Each row is a point on a landscape with many peaks, with its height.
From any point a climber steps to the highest of the 2 points nearest to it. It stops when none of these is higher. Distance is the straight distance between rows; heights are no part of it.
riruf: [  7 -18 -13 -10   7 -12  -3  -5  -4 -16 -18  -4  10  -5  -1   4  22  12
  -2   1 -24]  h=34.1
birin: [-23  33   5  -5   0   0   3   0  23  11  24  11   6   5   6 -10  -4 -21
 -12  -2   0]  h=67.1
Fesov: [ 11  -9  -2  13  14  -8   2   9  13 -12  16   0  17   2   3  -8  -5  -2
 -14 -11 -10]  h=77.0
varuk: [-12  11   6  -4  -1   9   7 -28  -6 -20  -8  -3  -6  -1  -5   6 -12   7
   6  11  18]  h=22.2
Nilob: [  0   8  -4   1  -6  -9  -6 -10  35  15   2 -11  -4  18  16  -6   0   4
  -4  11  21]  h=40.8
zipus: [ 27 -12  -4   2  -8  30  -5  14 -20   9 -10   3  -9  -2 -10  -9  11 -15
   5  -2 -10]  h=12.9
rizug: [  3 -18  15  -5  11  -5   2  -5  -7  16  -1  -1  19   3  -4  11   6  -6
  -5  -4 -12]  h=45.4
vegep: [ -2  12  -4  -3  16   5 -16  13 -14   8  -2   1   0   1 -11   4  24  -3
 -17  -7   8]  h=32.2
mes: [-18  23   2  -1   0  -3 -15 -10   6   0 -21  11   1  -1  17  -3 -27   3
 -13   5  15]  h=44.2
sufeg: [ 15  18  15  -3 -20  13 -11  -8   9 -11  -5  19  -9  10  -7  -1  -7 -19
  -4  27   9]  h=49.1
nuf: [-14  14   6   6   3  -7   3  -1  22 -11 -18  10   4 -10  19 -18 -15   6
  -9  -3   3]  h=41.0
Pozu: [ 15 -25   3  -2 -10   6  -8   4   8  -1  10  -5   0   1  -4  17  -2   9
 -17  -5 -15]  h=62.0
zoku: [-14 -11   3   1 -21  -3  -5   4   3  -7   0  18 -11  15  -4   3 -17  -8
  25   0  27]  h=73.1
kov: [ -9 -13  16  -9 -22   9  -6   2 -23   8  -6 -10  13  -9 -10  11   5   8
  22   1   6]  h=53.6
det: [ 16 -12  -5   3  -9  -9  -4   6   5  -1  -4 -18 -15  11  -1  -7  19   1
  13  -2  -1]  h=29.9
tere: [ 20 -15   3   4 -17   3  -2 -13 -18  15   4 -19   8  -5  -6  11 -17   0
  12 -16  -8]  h=74.3
lef: [  8 -10   9  -1  -8   9 -31  -4 -20 -13  -3  11   6 -14  -1   1   1  -4
 -12 -10 -12]  h=30.2
Mogi: [ -2  11   6  -9  -1  -1 -11  -6   0  -4 -34  -3   8   0   0   4 -19 -11
   2  17  14]  h=48.9
lupub: [ 21 -20 -13  -2  10   6 -11   3  15  -1  -2  12  -3  19  -1   2  10   1
 -10  10   4]  h=19.6
Pozat: [ 34 -12   3  12 -22   2  -8  -3   8 -10  -3  -8 -11   2  -8 -16  11   0
   1 -15  -1]  h=26.8
vosat: [-17  28 -11  -4   6 -19  -5   1  30  14  14 -13   8   8  16   5  -6  10
   5   3  14]  h=36.6
sutik: [ -1 -11  -8  -7 -16   7   2 -10 -29  14   5 -15  20  -6  -8  18   7   4
   5 -12 -13]  h=63.0
bada: [  6  -5  -5   7   8 -18  27  13   3   9   1 -16   0   6   1 -12   2  -3
 -10   3   3]  h=32.6
tud: [-21   7  10   4   4 -19  25   3   2  10  -3  18  -3 -10  16  -4 -21  -6
  16   8 -18]  h=69.5
zis: [-13   0   6 -15  15   8   0  12  -5  -6   1  11  -1  -6  -9   0  25 -15
 -10  -2 -15]  h=27.4
kuriz: [  5  28  -3  -3   7  -8  -6 -21   9  -4   0   0   6  11  15   1  -1  -5
   4  19   5]  h=68.8
tafim: [  0 -26   3   7 -13 -15   1  10  -3  -8  14  12   3  -2   6   0   6  19
  -6  -3 -14]  h=55.8
nage: [ 19 -14   6  -2   6  11 -12 -13  10   5 -16   6  -9   7 -14   3  -5 -21
   8 -16  11]  h=55.0
ket: [  2 -15 -15  -5   2  -1  17   3 -19  -5 -15   8  -5  10   1   0   6  -5
  16  20 -14]  h=27.2
rema: [  0   2  -5   4   5  -1  25  -1  -3  -2  18   8   3  -6  -2   6 -11  12
 -16  14 -31]  h=74.0
vofon: [-11  -4   7  10  -3   5  11  14 -16   1  25  -2   7   1  -4  -8   0   1
   7  -8   9]  h=9.5
vofe: [ 20 -14  16  15 -24   3   6  10  -2   6 -14  -3  -1   2   4 -14   0   8
  22  -1  16]  h=71.0
luni: [  6 -18  18   4  -5  14  -6 -10 -11  -4 -10  10   8 -12   7  -8 -10  10
 -22   0  -4]  h=26.9
tipa: [-22  23  -1  -9   0 -22 -11 -15  21  -7  13   5   2   4   6  -7  13  -7
  11 -10   0]  h=33.9
tiru: [ 19 -21 -21   3   6  11   5  15  -9 -10  -2   9  -3  14 -10   5  -6  -9
   9   7  -2]  h=23.3
bomem: [ 21   3   6  11  -5   2  -8   4 -11   8  15   7   5   1  -2   3  -8   0
 -12  16   2]  h=22.5
Reka: [-15   3  10   8  10   2  30   5   2   3  11  17  -5 -12   9 -11 -14  19
  -4  16 -17]  h=78.0
Mafof: [-17  19   5  -2   1 -14  -5 -11  11 -24   1   3   4 -10   3  -3   0   3
 -14  -6  -9]  h=37.9
miki: [ 16 -16   6   9 -10  -5   1  -8 -16   0   5 -10   2   0  -8 -14  18   7
  -8 -20  11]  h=23.8
Kon: [-17  14   1   4  26  -6  13   3   5  19  11   4   1 -11  -8  -8  16  21
  -4  -9   8]  h=64.8
mitet: [ 13   7  -1  -6  -2   2 -15 -17  14 -25 -10   8   8   9   4  -6  10  -8
  14  20   3]  h=62.1
ros: [ -8  11  -3  -1  12  11  12 -10 -21  -8  24 -10  -4   0  -5  12   4   5
  13  14  -3]  h=4.1
Bani: [-24  30   0   0   8 -23   0  -6   2  19   6  -1  -4  -9   9   7   8  -1
  17 -10  -5]  h=29.2
ravop: [-21  -1  -5  -3  13 -21  10 -13 -13  18   5   7 -18 -10 -13  18   2  15
  -2 -19   4]  h=21.9
Veve: [  6  -3  -1   4   1 -17  -6  11  -9   9  12  -8   0   8 -17  -1  26  -6
 -15 -20  12]  h=27.3
Mam: [ -4  -8  -2  -7   8 -21 -12  -6   7   9   0   3  -4   0   5   8  25   7
  -3  -2 -21]  h=38.3
vokeg: [ -6   1  -4  -1  17  19   3 -11  -5  -9  17  -4   2  13   1   0  -3 -18
  19   7  10]  h=1.3
vukot: [  3 -12  -8 -15   3 -13   6  -9 -12  -4 -11  -4  24   0 -18  16  22  12
 -10   7  -3]  h=30.7
nuru: [ 17  -5  -5  12 -10   6  -1  10 -31   7  -8   1 -18   2  -4  -7  -6 -18
   1  -5   4]  h=15.9
Nep: [-11   8   4 -10  -3   0 -27  -6  -3 -20  -9  13  -4  -8  15   2   4  -4
   4  -6  -8]  h=34.3
kadi: [ 20  -2 -12  -8   1  10 -23  -3   1  -9 -18 -13   7   4  -8   8 -11  23
  -2   4  19]  h=20.1
vabos: [-15  22  -5  -4  23 -14  11  13  16  20  -6  16 -12 -13 -10   3  13   1
 -21  -9   1]  h=57.6
lor: [ 13  -4   2   5  12  30  -5   0   0  10   4 -16   3  -3  10  -5  -2   1
  -6  -6   0]  h=53.7
bimi: [ 21 -12  12   5 -11   6   3  28 -13   6 -19 -14  15  -2  -4  -9 -10 -10
  13  -3   2]  h=63.9
fumom: [-12  12  17  13  16  -4  20   2   9  16  15  12   1 -13  10 -19   6  14
  -8  -9 -12]  h=71.4
Vemi: [  5   1  11   6  -9  25  -1  21  -4   2 -11 -13   4  -9   3 -15  -3  -3
  -6   6   6]  h=58.3
seroz: [-26  13   0  -6   8  -7  22   4  11   3 -10  14  -6   7  15  -8  -3 -10
  17  21  -1]  h=61.9
Bevip: [  6 -11  19 -10 -15 -20  -4   0   3  14   2  10   4   0  -5   9   0 -20
  -2   6  -1]  h=48.6
nete: [ -4 -14  -2   7 -16  13  -6   9  -6  -7  -7   0 -13   8  -3  -3   0  14
  23   5  24]  h=65.2
Fidib: [ 31 -11   2   7 -19   9   4 -15 -17  11  -2   7 -12   4  -1   2  -7   1
   0  11   7]  h=19.1
Rok: [ -2 -13  -8   3  -4   8 -18  19  -1   0   8  -1 -16   6  -6  17 -14 -15
   9 -19  -1]  h=16.5
rop: [  2  13   8   7   3 -15  15   4   3   4   5 -23   4  -9   7  -8  -2   2
   6  -4 -14]  h=29.4
Vuka: [  6   6  -9   2 -20 -21   7 -12 -15  -4   5 -23 -16   3  -8  12   0  -7
   9  -6  -4]  h=23.5
Romo: [ 19   5  -6  -3  -9  -7  -8  -2   3  -2  -2 -21  14   2  -3  18 -10   1
  17  13  -9]  h=40.9
Losem: [ 17  21  13   4 -15  11   8  -6  10  10  -1   2  -8   6   5 -13  -9 -32
 -10  19   7]  h=54.0
Ter: [  2   0 -16  -3   2  -5  -7   5  12  -2   6 -10 -27  -2  11   0  32  15
   5   4 -16]  h=33.8
vepe: [-14  18   8   6   5   8 -11   3  -4  13   9  -8   8 -10  27   5  -6  18
  14   1   4]  h=28.9
gelol: [ -7   9 -24  12   1  -1  27  10 -19  -1   8  -7 -11 -11  -4 -11   3  20
   0 -12 -14]  h=60.5
Zode: [ 16 -15  -5  -4  -6  -6 -11 -12 -20   0  -6   2  18   8 -20   6  10  10
  -6   6  18]  h=26.7
fod: [ -2  -2 -14  -5   6 -10  13  -3 -10 -20 -13  11   2  -5   4  -4   7  -3
   5   6 -33]  h=30.8
fuler: [  0  -1 -15   3  31  10   0   0  11 -13   1   2  -2   4   3   3  -9   0
 -20  -2 -11]  h=68.5
Zenen: [ -2  -6   6  -3   2  16 -15  12  15  -6 -23   1  -9   1   9 -14   3   4
  16   5  27]  h=59.6
vob: [ -9  -6   8  -5  12   8  -5 -12  34   5  -4 -18   7   9   5   8  -4   2
  -2   0  10]  h=45.0
zak: [  0 -12   6  -6 -13  -2  -1  -4   8   9   8   5 -19   5  10   0  -5  -8
  -2   4   3]  h=55.9
Puli: [-13  20   7   5   5   3  16  -7  10  21   5   4 -11   4  13 -14  -1 -23
  -8   7   9]  h=59.4
Ledi: [  1  -6   2   7 -11  23   7   4 -14 -10  27 -19  -2  -3   2  -3  -6   7
  12   1  -9]  h=6.8
vigav: [ -6   9   2   1  14  -5  -2   8   0   6   9  13   4   9 -11   5   6 -17
 -14  11  20]  h=37.8
fus: [ -9   4   9  -6   3  19  -2 -19  -8  -9 -13  -3  -7 -18   2  -2 -11  10
 -11   1  -6]  h=24.5
tugut: [-12  -1 -26  -5  10   4  19   5  -9 -18   7   4  -7  -6 -18  -1  15  23
  -1   1 -10]  h=56.1
bav: [ -7  21   9  -7   2  12  -5  -2   9  -1 -26   4   0   6   4 -19 -10 -18
  15   9  26]  h=54.2
Lifi: [  3  -2   8   9  -2  16 -17  19 -15  -3   7  23  -3  -5  10  -3  -1  -8
 -15   1  -2]  h=26.3
pofof: [ 11  -9  -3  -5 -16   0 -12   0 -22  -6  -9  -1   5  -5  -1  14  -7   4
  24  15  -2]  h=46.6
Bup: [ -2 -24   3  -3   8  10  -2   0 -11  12   9   4  24  -8  -8   0   1   2
 -25 -24  -9]  h=54.1
fil: [-19   5  -1   0  12  -7  18  26 -13  -6   5  12   4  -8 -11 -14  17  -5
  -6 -15  -8]  h=23.4
gir: [-13  15  -1   0   4 -31  17  -6  -9   4 -10   4  -8  -9  -3   5  -1   1
   5  -6   4]  h=25.4
geg: [  6 -23 -12   5   3   3  -6  12  11 -14   4  -6  17   5  -8   9 -16   8
 -29 -12   2]  h=68.6
rivak: [ 19  -1 -10  -2  10   6 -17 -18   4 -21 -23   2   1   8 -12   0   4  -9
   7  -6   4]  h=56.4
Poko: [ -2   6 -13   9   8 -13  34   5   0  13   9   2 -11 -16  -6   4  -9  12
   6  -3 -31]  h=66.4
kedap: [-12 -15  19  -7  14 -13  22  -3   4  13  -7  12   6 -11  -2  -2  10   0
 -13  -4 -15]  h=39.5
zugaf: [ -4  -2  11  -2   0  -3  20   9  10  -5 -11  -4   5   0  -3   0   5  -3
 -16  13  -4]  h=35.5
gori: [ 25 -15 -21  -3 -10  13 -15   2 -10 -16  -6  -3  15   4 -20   7   4  16
   6  -1   7]  h=22.9
nupa: [ -5  -1 -22   0  -7  -6  -6   5 -15  -5  12  -7 -21   1  -7  22  -1  -1
  -1 -20 -10]  h=20.2
fir: [ 12  -4   9   6  15  22   4  -9  21  -1   1 -14   6   9   4  -9  -9   3
   2  -2  25]  h=49.0
zezas: [  0   4  -5 -10  -9  -9  -2  -6  16  -6   5 -32  -3   0   2  15   2  18
   2  12  -4]  h=36.8
Rudas: [ -2  23   0   2 -12  -5   8  -3  -8   5  11 -19 -21  -7  10   1 -12  -7
   8  -6  -6]  h=26.4
Vige: [ -1 -21 -12   8   5   7  16  16  -5  -5  -5 -11  25  -1 -12  -4  -2  10
 -19 -23   0]  h=62.6
Vafe: [ 17 -22   9   1 -18   5  -6 -17  -9  -4 -13   5  -5  -3 -17   2 -16  -8
  19 -20   1]  h=63.1
mozeg: [ -3  23  10  -5 -10  -2 -19   6  13  -7   2  20   5   3  -3   0  -3 -10
 -20  17  16]  h=44.0
meze: [-10 -16   3  -7  -5  -4  -7 -17  10   3  10  18  -8  14  16  11  -8   0
  15   5  22]  h=63.4
giri: [ -9  26  -4  -7   1   2 -17 -19  23   4  13   9  11  14  16 -11 -10 -27
   6   6   3]  h=78.2
nik: [-17  25   1  -6  -6   3 -15  16  20  13   9 -19   5  -5  15   7  -9   9
  -3  -1   2]  h=32.7
rabok: [-19  -9  -1  -3   5   2  -8  20   7  -3  10  -7  -2   4  10   2   2   0
  11 -14   7]  h=12.8
Nuga: [-21  13 -12  -2  22  -3   8   7  23  -2  -3  16  -3  -2   5   4   1   7
 -10   8  -9]  h=62.8

Call two points neighbours if one is among the 2 nearest of the other. Go from one point of each pair to the other, from neighbour to neighbour, staying as high as possible. Name the lowest point that can't be avoided.
Reka, vofe: rizug
tere, giri: nage
zoku, vofe: nete

Where does a climber stop that starts at each point below?
vosat: vofe
vigav: giri
nuf: zoku
